The views of a scene show one set of named points, each view turned or mirrored, and shifted as a whole, with a little noise and some points left out.
In the rows, zero is written as 128.

Scene 1
View 1
lok: [171 128 136 107 130  90 148 202 106 182 133 157 168 116 114 125 160 121
 111  95 128]
Nal: [179  49  77 107 168  87 169 155  87 134  69 166 123  82 223 125 157  93
 174 137 145]
Fom: [ 93 117 169 164 161 139 209 105 144 113 103 139 102 130 161 205 129 146
 124 124  59]
fikez: [149  73 147  77  85 104 180 167  78 105 100 180 107  92 149 185 152 118
 153 118 109]
kat: [122 166 123 151 150 111 126 152 163 180 108 122 154 129 133 114 163 121
 129 123 109]
pip: [188  93 176 124  96 162 180 152 131 121  69 105 120  82 105 151 169 133
 151 175  85]
bag: [178 106 100 149 174 108 140 151 128 164 105 121 142  99 139 103 173 102
 149 158 120]
Guse: [184  75 203 121 107 158 228 154 114 118  88 140 114  96 125 191 136 145
 112 146  79]
Firum: [131 112 101 104 135  80 140 173  91 135 106 140 143  98 130 147 190 105
 188  91 101]
veb: [144 105 136 132 138 113 160 140 130 145 115 157 117 116 162 144 143 114
 117 145 116]
Bife: [154 111 158 107 109 113 169 166 113 148 117 167 130 115 135 159 144 126
 110 124 116]
vid: [171  61 101 133 149 112 164 130  83  85 122 120  98  64 109 154 196  89
 200 171  87]
pir: [136 139 122 104  99  93 109 171 126 162 124 163 138 117 130 121 167 106
 128 129 135]
Gitor: [194  70 120 181 232 110 211 136 112 169 144 164 127 116 181 131 119 111
  79 154 123]
fubu: [125 119 114 114 128  88 133 155 108 139 134 163 124 111 135 148 167 105
 147 118 114]
zepi: [150  95 115 120 131 120 149 138 135 133  63 133 116  96 178 127 166 109
 169 159 123]
vabi: [139  75 143 117 156 101 213 155  74 110 122 164 119 100 148 201 146 126
 143  92  80]
tovu: [ 79 140 141 141 118 117 135 112 156 137 134 182  96 140 170 162 132 118
 102 150 112]
kir: [165 108 111 163 197 105 171 156 110 148 122 101 148  93 104 139 184 115
 166 120  79]
View 2
Bife: [143 115 150 106 147 133 142 149 139 127 125 118 105 135 155 135 114 135
 150 134  59]
Fom: [ 99  80 147 155 130 135 114 129 178 208 149 152  96  72 157 156 136 107
 195 151 104]
pip: [126 112  80 123 184 175 153 101 135 125 166 122  80 107 158 140  72 143
 195  88  74]
veb: [150 112 155 112 142 123 140 139 125 143 145 137 127 137 153 149 107 123
 170 145 102]
kat: [195  96 136 112 165 125 139 113 122 159 181 146 112 158 151 144  93 120
 182 223  67]
Firum: [188 106 191 116 174 100 185 103  94 121 166 146  93  97 145 147 120 139
 116 148  32]
vid: [143 110 140 111 193 110 184  98  87 100 194 186 107  46 135 149  95 154
 167  74 111]
Nal: [200 146 206 116 147 125 175  97  66 145 148 146 149 131 155 167 104  94
 147  83 129]
Guse: [ 98 124 105 123 155 184 127 136 172 145 116 116  86  90 165 135 113 127
 180  69  70]
fikez: [123 114 176 130 145 121 179 134 122 117 124 105  87  96 152 147 119 143
 123  77  63]
fubu: [162  96 177 113 156  92 164 135 110 124 163 148 110 119 142 144 117 144
 140 165  70]
zepi: [173 110 154 134 162 127 171  90  88 146 179 136 118 148 152 160  73 116
 175 137 114]
Gitor: [184 155 162  63 142 151  93 158 123 162 121 189 183 110 155 138 138  83
 192 125 144]
kir: [199 119 134  91 196 138 139  95 108 141 184 202 113  67 146 141 120 119
 178 151  67]
bag: [204 130 138  90 180 134 149 107  87 130 182 171 135 132 148 145  87 119
 184 152 101]
pir: [178 103 157 106 157 101 168 139 105 106 160 120 109 169 146 140  89 152
 143 183  56]
View 3
pir: [133 123 139 132 120 119 151 169 176  91 109 140 174 145  99 169 163 123
 132 138 107]
veb: [144 129 111 152 156 115 174 155 121 127  95 122 144 123 108 154 141 122
 118 126 135]
vabi: [140 142  94 142 173  79 127 148 117 128  68 102  86 148 132 190  97 124
 148 144 177]
Firum: [134  91 136 114  97  91 111 165 172 116  83 108 124 149 103 185 115 114
 148 147 156]
Nal: [170  73 118 123 131 118 159 115 144 180 105 104 117 125  43 170 127 127
  91 113 181]
fubu: [124 107 117 143 136 107 139 170 161 105  86 122 148 153 108 167 136 119
 143 138 139]
zepi: [166  95 135 125 118  84 169 123 133 157  89 128 140 102 107 151 151 124
 114 126 145]
Gitor: [149 131 101 186 172 175 224 176  83 151 113  76 105 122  58 148  81 111
  93 104 159]
lok: [141 155 144 131 111 146 149 190 160  85 130 112 136 148  78 200 115 123
 128 151 107]
tovu: [121 120  73 168 186 110 162 177 111 101  77 140 191 117 131 134 178 121
 128 129 114]
Guse: [171 220 133 149 180  74 181 124  89 135  96 130  80 109 163 192 112 140
 138 145 139]
pip: [170 179 179 137 119  60 195 118 122 144  92 139 101  97 174 160 128 128
 143 141 127]
vid: [137  89 170 141 128  62 172 113 179 161  58 117  83 166 142 141  94 112
 159 121 204]
kat: [138 107 129 139  83 129 166 205 118  96 100 112 175  95 114 150 146 106
 126 145  91]
fikez: [151 156 112 125 180  72 120 112 160 129  91 135 107 159 118 205 135 142
 140 141 163]
Bife: [146 168 119 143 161 111 155 157 135 105 105 126 132 136 113 189 135 132
 129 140 123]
kir: [137 100 154 144  80 115 174 190 123 127  81  83 100 126 127 156  72  95
 149 140 154]
bag: [149  92 161 143  91 131 199 167 141 138 103 108 134 115  94 142 116 108
 121 124 138]
View 4
pip: [161 133 165 104  96 167 122 131 124 157  93 131 148 130  69  71 134 130
 171 105 142]
pir: [152 118  97 176  94 180 158 113 107  82 127 133 153  68 106  97  70 132
 157 165 153]
Bife: [135 123 110 146  96 176 127 164 106 116 133 123 132  93 136 116  82 139
 162 133 137]
lok: [151  89  78 163 102 189 147 138 106 108 139  90 142  42 118  98  62 156
 135 124 131]
Nal: [165 169 147 208 141 112 170 144  99 146 188 136 111  88 110 111 100 129
  79 144 109]
bag: [148 155 121 177 126 155 175 113 106 116 147 117 138  62  67  76 130 139
 122 103 135]
Gitor: [ 99 197 103 179 136 154 164 190  88 121 193 104  81  49 130 103 133 130
 116  42 126]
Fom: [ 83 173 128 131 119 167  99 202  99  94 144 126 132 143 111 167 186 163
 174 121 154]
fikez: [164 129 125 138 104 135 101 153 111 143 130 135 122 141 140 150  61 120
 140 158 124]
veb: [126 160 120 167 110 162 147 159  96 103 147 138 127  93 118 107 113 129
 153 127 144]
kir: [149 137 101 146 139 153 142 112 109 128 139  89 139  77  58 116 134 155
 118  78 128]
tovu: [ 91 181 106 178  95 179 143 163  96  47 142 163 136 103 127 133 124 130
 191 164 172]
Firum: [172 112  93 164 133 138 134  96 109 112 137 107 157  99  76 150  93 152
 112 161 130]
zepi: [155 157 160 177 120 137 161 136 107 126 146 150 143 108  85  93 128 133
 127 160 137]
Guse: [132 133 154  93  94 172  87 202 115 167 115 121 120 142 134 108 119 134
 172  90 127]
vid: [176 175 124 133 138 103 131  76 112 144 117 128 124 142  54 128 118  98
 129  92 127]
kat: [125 125 107 176 108 194 167 134 105  71 140 119 170  54  71  90 143 171
 155 145 160]
vabi: [135 143 101 133 130 133  92 170 102 134 149 104 114 135 128 184 107 144
 127 112 121]
View 5
zepi: [112 142 138 148  94 180  93 171 101 119 119 123 126 141 143 133  92 185
 160  79 174]
pip: [106 144 148 154 106 152 110 117 155  86 113 114 168  72 119 119  78 220
 125  49 184]
lok: [104 129 105 113  76 115 127 167 134 129 150  77 114 182 124 130 105 208
  39  85 165]
pir: [105 137 121 148  65 170 101 181 150 109 139  96 119 192 143 119 110 193
  72 110 168]
Fom: [114 171 182 141 106 104 132 151 115  79 116 216 137  88 125 152  74 125
  99 121 183]
tovu: [ 96 162 177 150  67 170  98 185 145  82 114 173 121 167 126 133 110 117
  77 142 175]
veb: [ 96 143 154 134  82 152 109 166 126 108 113 135 123 158 127 136 104 156
  88 110 169]
Bife: [ 87 135 119 131  75 129 125 153 147 103 122 135 131 148 120 126 114 176
  70  84 187]
vabi: [ 77 121 107 143 108  77 153 138 101 119  97 178 129 118 161 156 104 169
  90  95 191]
vid: [ 75 109 149 185 133 156 118 125 101 133  61 105 162 108 202 154  85 224
 136 101 161]
Nal: [ 88 110 111 122  98 160 111 178  53 167  97 115 107 171 149 149 109 171
 173  63 172]
fubu: [ 97 133 124 158  86 146 115 171 124 116 119 121 124 172 171 140 106 186
  76 129 167]
Firum: [117 123  95 170  99 127 124 170 103 132 140 112 118 162 194 143  91 223
  95 117 170]
Guse: [ 75 131 120 129  98  95 140 106 161  85 102 159 162  69 104 126 105 190
  89  35 204]
bag: [114 141 165 123 108 162 105 164  93 143 116  69 125 156 134 149  79 200
 110  89 145]
kat: [150 170 170 128  86 155 101 186 124 106 166 101 114 167 122 137  67 184
  73 121 148]
Gitor: [ 67 130 188  64 113 113 135 152  63 162  74 112 114 151  84 176  98 124
  88  75 146]

Which points are out of place in each view (at most two, in the order of its rows)? Write none if all are in place.
view 1: Nal
view 2: Firum, zepi
view 3: vabi, vid
view 4: pip, kir
view 5: veb, Guse
